Points on a hilly landscape, in no order, each with its height.
A climber steps from a point to the highest of its 2 nearest points, and stops where none of them is higher. Distance is the straight distance between rows; heights are no part of it.
Q352: [164 126  41 117 144 145 110 129  90 144 101 104 161  97 126 129 173 107
 114 107  93 126 101 102 120  60 159 152  69  72 125 148 152 112 145 123]  height 370
Q819: [188  73  46 108 127 150 134 150  86 135 123 129 138  95 114 112 146 115
  91 109  67 116  91 131 106  60 113 172  70  77 164 119 134  86 118 131]  height 423
Q592: [104 175 124 122  80 107 146 141 143 103 116 147 160 131 137 125 119 159
 157 105 169 156  84  97 158 148 128  68 149 147 146 120 119 109 139 160]  height 432
Q602: [123 136 117  91 139  98 152 154 165 140 135 129 169 166 159  99  76 176
  77 166 166 140 117 146  99 142 156 123 152 134 123 138 136  94 110 110]  height 836
Q142: [139 114  92 123 162 154 131 116  87  94 156 171 109 136 105 108 134 137
 133  60 204  88 137 111  96 116 193 165 161 121 103 168 115 163 101 163]  height 544
Q208: [123 136 198 145 125 162 128 152  99 146 111  99  72 117 127  56 140 101
 115 170 170 117 205 141 161 116 123  56 122  96 165 170 120 175 140  93]  height 114
Q192: [ 86 173 115 147 165 120 120 107 153 151 131  72 149 111 166 187 114 127
 107 185 127 107 102 151  76 135 125 124 143 125  77 105 157 120 135 108]  height 385
Q835: [117 122 140 129 152 153 122 170 100 164 105 118  95  90 134 114 115  91
 127 123  82 151 193 129 156  84  87 123 102 147 136 131 112 145 144 146]  height 217
Q398: [151 108  89 127  89 166 133 118 147 139 157 143 136 135 121 165 105 172
  82 161 102 125 110 119  68 159 159 182 135 111 107 129 130  98 170 101]  height 605
Q372: [145 150 170 162 117 120 121 166 110 141 106  92  96 116 151  67 156 139
 103 160 203 124 158 147 159 127 152  67 123  97 153 160 149 147 122  90]  height 152
Q457: [ 95 181 109 159 122 121 132  83 151 114 134  94 146  49 158 152 172 140
 123 167 116 179 143 121 118 149 147 103 149 108  48 161 171 160 140 116]  height 202
Q563: [ 88 165 122 157 122 118 138 150 123 105 142  88  81  91 124 149 103 121
 139 126 148 131 147 155 157 180 111 101 151 161 146 164 112 182  92 145]  height 323
Q786: [195  66  99  76 116 115 152  98 107 102 172 151 140 153 118  92 173 144
  88 107 125 103 137 119  82  84 167 222 169  96 133 161 129 138  69 126]  height 622
Q831: [ 77 142  97 122 100 101 116  33 192  94 155 137 130 156 161 170 130 129
 149 159  77 122  54  98 130 188 125 164 173 119 146  53 103  65 155  79]  height 360
Q172: [107 132 137 121 151 139 153 167 108 138 110 123  78  54  85  97 104  97
 166  96  96 163 187 153 190 133  50  84 115 161 129 147 101 169 143 164]  height 280
Q718: [163 129 149 161  97 118 142 139 136 138 111 130 162 163 134 121 130 197
 115 193 152 112  91 135 122 135 100  91 104 118 141  89 127  93 131 124]  height 717
Q87: [ 83 141 124 179 138 113 131 141 148  85 136  99 101 110 161 198 101 147
 128 124 127 112  98 170 148 198 117  77 139 156 136 143 119 145 121 104]  height 369
Q256: [112 128  47 158 161 144 105 141 114  97 141 140 122  63 147 189  68 162
  90  69 143 113  92 103  96 157 162 142 150 118 110 136 121  93 170 114]  height 297
Q972: [169 102 132 112  92 146 125 146 107 132  92 200 109 122  72  80 152 136
 157  72  94 120 126 120 152 105  83 119  73 135 142 104 138 101 137 128]  height 520
Q820: [153  98 153  90 139 115 128 133 149 145 104 195 139 100 100  77 132 113
 154  80  87 139 124 111 186 100  60 111  62 145 119  98 128  95 164 115]  height 656
Q435: [ 93 135 159 127 108 114 137 123 116 131 133 158 149 169  87 147 122 153
 162 137 183 137 146 104  91 121 115 134 154 139 122 101 100 121  96 179]  height 558
Q59: [127 132  99  70 145 109 119 144 111 184 135 119 166 132 171 113 110 103
 108 103 136 145 158 141 135  91 202 172 154 145 118 139 120 133 153 167]  height 674
Q895: [127 165 146 135 151 127 144 174 117 156 103 120 112  57  55  84 148 101
 164 101 169 160 149 123 178 127  81  82  92 130 127 143 124 160 121 159]  height 356
Q42: [134 120 166 160 109 130 150 113 151 123 103 141 143 155 125 144 127 148
 140 164 109 112  75 140 131 174  81  48  58 139 147  77 107  97 131 132]  height 626
Q100: [126 114  92  79 132  81 118 103 158 125 155 139 170 150 186 130 101 133
 120  88  94 154  86 140 153 120 151 154 155 146 127 109 125  86 127 125]  height 532
Q904: [ 94 123 137 142  66 124 119  55 117  73 160 161 108 148 126 172 101 213
 115 155 130 108 123 125  89 183 131 161 183 165 105 117 109 117 145 107]  height 296
Q369: [126 119 144  91 100 157 128 158  94 141 107 117 116 122 134  63 160  90
 106 102 141 169 187 128 129  82 173  82 133  99 119 156 152 130 130 134]  height 811
Q588: [138  98 107 123 118 122 120 110 168  99 118 152 131 123 177 165 120 149
 130 102  54 142  82 130 138 152 136 123 118 139 107 108 141 112 124 108]  height 462
Q647: [ 78 138 122 167 129 137 150 183 149 117 128  95 161 142 146 178 110  85
 115 153 129 138  98  92 105 163 116  87 135 130 118 146 128 115 171 130]  height 48
Q94: [138  78 146  87 122 114 117 135 115 155 130 172 142 173 147  83 106 109
 119 110  80 171 155 125 162  71 103 157 132 133 150  95 118  95 133 145]  height 646
Q900: [ 85 192 136 160 136 139 125 144 131 147 139  73  97  76 118 150 133 100
 149 129 173 138 148 154 141 157 138 121 128 128 132 141 116 179 112 145]  height 281
Q955: [151 151 158 168 113 114 133 170 129 123 121 111  82 146 155  87 124 168
 109 149 170 108 142 154 171 152 140  85 135 162 164 156 145 154 131 103]  height 197
Q384: [180  86 106 105 101 137 135  73 111 140 189 163 124 124  84 148 113 184
  81 149 123 106 121 118  49 132 150 214 174  88 117 137 117 120 137  91]  height 631
Q635: [ 87 119 151 112 194  82 135  90 213 138 123 152 197 181 171 169  88  85
 170 148  80 112  82 136 143 137  86 121 140 149 136 100 122  96 128 113]  height 530
Q399: [126 139 187 130 141 182 129 117  99  81 113 101  65 171  72 122 170  94
 170 148 206 126 171 112 124 108 156  99 134  95 133 172 119 222 103 136]  height 775
Q624: [122 129  72  76 142  73 139 121 150 142 138 127 190 116 177 121 129 111
 108 101 100 166 104 133 156  90 172 170 152 147 100 137 149 112 157 143]  height 596
Q678: [165 108  81  96 140 141 123  88  75 106 176 157 159 111 116 100 156 153
 114  74 152  89 130 105  94  87 176 229 160 104 103 166 134 160 100 142]  height 582
Q190: [155 104 104 150 148 161 151 169 157 160 124  93 133 157 124 166  89 145
  73 165 107  93 102 155  81 155 144 149 104 115 135 128 139 111 163  92]  height 573
Q426: [164 118 188 101 141 187 112 100 109  95 105  93  82 175  80  88 175 119
 149 121 151 105 183 132 121  83 169 146 124 110 122 162 151 189 120 102]  height 849
Q108: [170 132 144 134 126 138 140 174  96 137  96 157  96  81  66  60 155 117
 150  80 158 127 146 125 151 109  94  94  79 126 123 125 147 139 116 137]  height 428
Q200: [114 115 105 155 113 133 117 124 155  90 114 131  93 106 156 197 110 156
 119 120  93 112 110 158 128 186 121 118 101 168 104 107 137 134 118 124]  height 412
Q17: [132 153 160 141 173  86 154 156 162 140 111 109 184 157 142 144 132  90
 138 164 120 114  99 161 122 140  99 106 114 167  99 134 180 133 155  97]  height 527
Q694: [199 101 160 118 122 142 135 142  93 160 128 121 118 161 110  95 129 158
 116 146 135 100 151 140 112  95 138 169 118 105 170 121 122 121 109 116]  height 757
Q732: [ 90 170  90 142 136 142  85 112  98 121 157  98 126  69 134 158  94 150
 108 110 186 117 127 103 105 134 172 173 168 116 104 143 126 129 161 121]  height 320
Q591: [ 72 160 159 161 143 111 168 114 171 129 138 110 142 119 125 147  99 106
 183 106 119 133 117 110 170 190  55  75  91 168 155 127  87 116 125 148]  height 306
Q99: [163  70 113  93 128 130 106 126 117 171 155 147 124 159 114 109 104 107
 107 123  63 153 147 124 168  73 102 194 126 117 195 109 105  98 138 130]  height 551
Q850: [157 139  61 134 161 136 108 161 103 119 110  98 139  91 145 125 158 102
 106  81 105 132 112 103 150  85 151 120  97 116 131 169 151 119 156 131]  height 329
Q526: [ 64 157 126 112  84 104 135 112 136 126 138 146 162 147 122 141  91 152
 151 102 170 133  95 102 114 154 122 113 161 157 125  89 102  86 125 162]  height 484
Q342: [138 119 115 134 132 156 117 126  97  83 141 152  75 101  94 102 166 118
 132  82 204 129 156 133 116 132 200 127 182 109 110 186 151 192  80 153]  height 517
Q842: [172 113 112 137 169 144 130 153 164 151 116  80 127 146 148 192 121 116
  89 184  55  88 111 174  92 144 132 166  81 122 121 134 144 133 153  76]  height 543
Q844: [122 102 160 128 195  83 157 120 182 157  94 141 176 167 147 146 101  70
 148 161  65 123 115 129 138 110  54 103 133 136 107 111 149 115 153 120]  height 654
Q946: [197 104 133 123 156 145 131 136  86 156 110 104 105 115 102  39 142 141
 116  81 172  91 174 139 125  81 160 134 103  78 160 154 137 120  98 138]  height 851
Q746: [148 121  83 158 167 147 118 197 111 142 115 119 113 105 145 122 127 111
 112  98 154 147 133 111 155 141 154 105  94 113 147 172 147 130 137 133]  height 288
Q884: [130 114 165 168 169 161 125 156 103 171 112 103 102 101 127  92  98  96
 100 161 131 140 216 126 156 100 107  84  91 107 132 150 102 143 141 140]  height 192
Q31: [ 61 146 144 123 135  95 134  86 201 117 126 131 159 174 170 190 127  60
 181 143  52 121  75 114 139 175  80 113 142 144 142  82 122 104 127 108]  height 445
Q375: [151 118 147 110 177  91 129 152 166 144  99 164 170 110 119 116 141  84
 150 126  73 152 118 118 174  89  62 118  92 146 108 104 146 103 170 122]  height 840
Q267: [ 80 159 188 135 104 101 146  67 155 142 127 141 136 132 129 140 106 128
 194 110 101 126 128 122 173 190  65  94 102 186 153  95  77 127 101 157]  height 241
Q556: [140 125 194 124 122 122 149  78 172 145 106 177 152 182 122 106 123 144
 145 159  80 120  89 133 142 161  86  75  74 142 150  69  91  91 117  99]  height 552
Q195: [185  70  79  91 125 123 109 134  73 161 143 138 136 125 110  86 147 109
 108 119  78 125 146 117 146  29  92 197 120  92 204 128 111 110 125 124]  height 482
Q110: [132 135  85 148 124 162 112 144  98  99 124 157  54  51  86 114 161 119
 137  69 161 127 138 138 134 133 160 125 146 116 111 173 155 188  64 165]  height 491
Q319: [ 90 150 114 148  75 116 125 102 135 103 133 127 137  98 164 166 174 128
 123 186  88 181 129 114 119 126 122 137 157 131  71 146 160 141 147 137]  height 175
Q350: [ 83 112  99 140  99 146 119 151 160 152 125 109 149 166 136 170 126  80
 134 149  78 144 108  96 135 143 106 157 116 149 136 114 130 103 175 144]  height 89
Q898: [134  92 144  70  98 113 140 159 107 147 121 154 146 133 141  45 141  97
 107 100 124 164 177 128 144  85 140  91 131 131 125 134 132 105 135 141]  height 759
Q227: [191 105 156 102 155 173 107 131  77 107  98 128  65 125  93  58 164 122
 144  79 155 101 185 146 107  77 160 140 125 104 139 154 148 163 109 123]  height 914
Q177: [118 161 160 137 137 148 123 103  93 102 135 117 133 157  90 162 144 165
 152 161 224  96 130 123  64 119 149 124 163 104 114 107  92 153  88 159]  height 644
Q355: [155 132 141 142  93 111 117 131 125  99 146 124 103 159 137 118 100 208
 121 130 160 100 114 137 145 169 170 143 142 168 141 148 130 141 134 119]  height 248
Q280: [131 165 135 137 199  90 129 130 153 144  97  71 173 108 180 152 125 120
 131 156 139 125 105 158 110 117 145 115 127 110  95 118 165 131 138 120]  height 437
Q813: [112 174 139 161 136 144 116 131 136 111 114  52 108  68 145 167 160  92
 122 153 126 174 148 157 137 143 150  98 108 118  95 150 158 168 124 101]  height 234
Q491: [196  78 125  91 114 125 138 118 109 152 158 128 128 161 100 142 133 162
 108 150 131 113 132 116  91  95 155 211 148  96 166 131 116 135 104 108]  height 682
Q962: [106 142 177 144 138 162 116 126 105 102 140 112  83 152  90 149 151 117
 125 174 231 111 149 132  99 157 151  81 154  88 136 151 113 187  71 129]  height 715
Q711: [136 124 144 113  76 136 108 107 122  90 133 181 100 138  95 143 145 144
 167  77 110 132 127 124 147 131 119 162 133 164 108 115 139 148  91 160]  height 372
Q999: [101 145 135 154 128 118 164 166 156 111 124 143 132 113 116 139 115 116
 164  83 135 161  96 108 189 185  94  50 114 138 145 133 118 136 126 145]  height 371
Q557: [148 139 135 134  98 119 105 118 114 108 139 131 113 134 127 122 121 182
 140 113 132 118 147 136 120 129 173 183 152 168 110 145 138 150 115 143]  height 295
Q693: [ 65 152 125 142 103 109 112  40 189 108 147 125 146 183 191 161 144  99
 161 169  62 104  63 128 121 186 109 120 143 147 186  56  82  71 135  97]  height 394
Q436: [ 89 128 103 143  64 147 100 125 154 131 137 136 135 144 114 166 163 100
 128 164  78 164 113 111 118 139 114 185 127 144 103 107 151 113 157 136]  height 131
Q276: [156 106 146 110  46 121 104 130  96  89 123 193 115 141 103  87 180 126
 171  92  91 140 114 121 159  91  89 134 128 136 128 107 146 136 123 153]  height 426
Q535: [127 121 135 183 189 142 145 192 130 172 118 114 120 112 124 136 103  87
  95 141 163 129 158 127 140 139 104  67  80 104 131 149 110 140 131 130]  height 237
Q308: [150 143 139 144 129 125 147 148 139 161 118 122 163 168 131  84 116 184
  90 204 178 109 123 151  79 135 130  84 112 104 131 108 142  95  96 122]  height 794
Q389: [ 68 179 103 143 134 124 109 112 105 126 152  73 140  93 168 174 102 125
 120 152 153 102 131 102  97 150 152 155 163 135 108 116 123 108 176 119]  height 346
Q77: [108 129 132  93 148 117 139 139 131 184 151 115 161 148 146 112  76 130
  98 147 166 151 144 148  81 103 176 155 152 129 111 120 119 100 110 136]  height 761
Q798: [120 108 170 101 118 112 128 129  99 100 123 164 112 171  90 126 164 125
 162 112 148 147 163 137 110  84 109 154 150 159  94 102 116 162  80 183]  height 466
Q75: [ 95 124 111 113  86 114 100  34 133  96 168 147 124 140 153 179  93 202
 129 143 117  98  94 111 103 180 133 170 182 132 139  68  90  82 134  98]  height 324

For each start below, name the point where the climber stops.
Q457 => Q602
Q588 => Q602
Q256 => Q375
Q904 => Q375
Q732 => Q375
Q142 => Q227
Q835 => Q375
Q398 => Q227
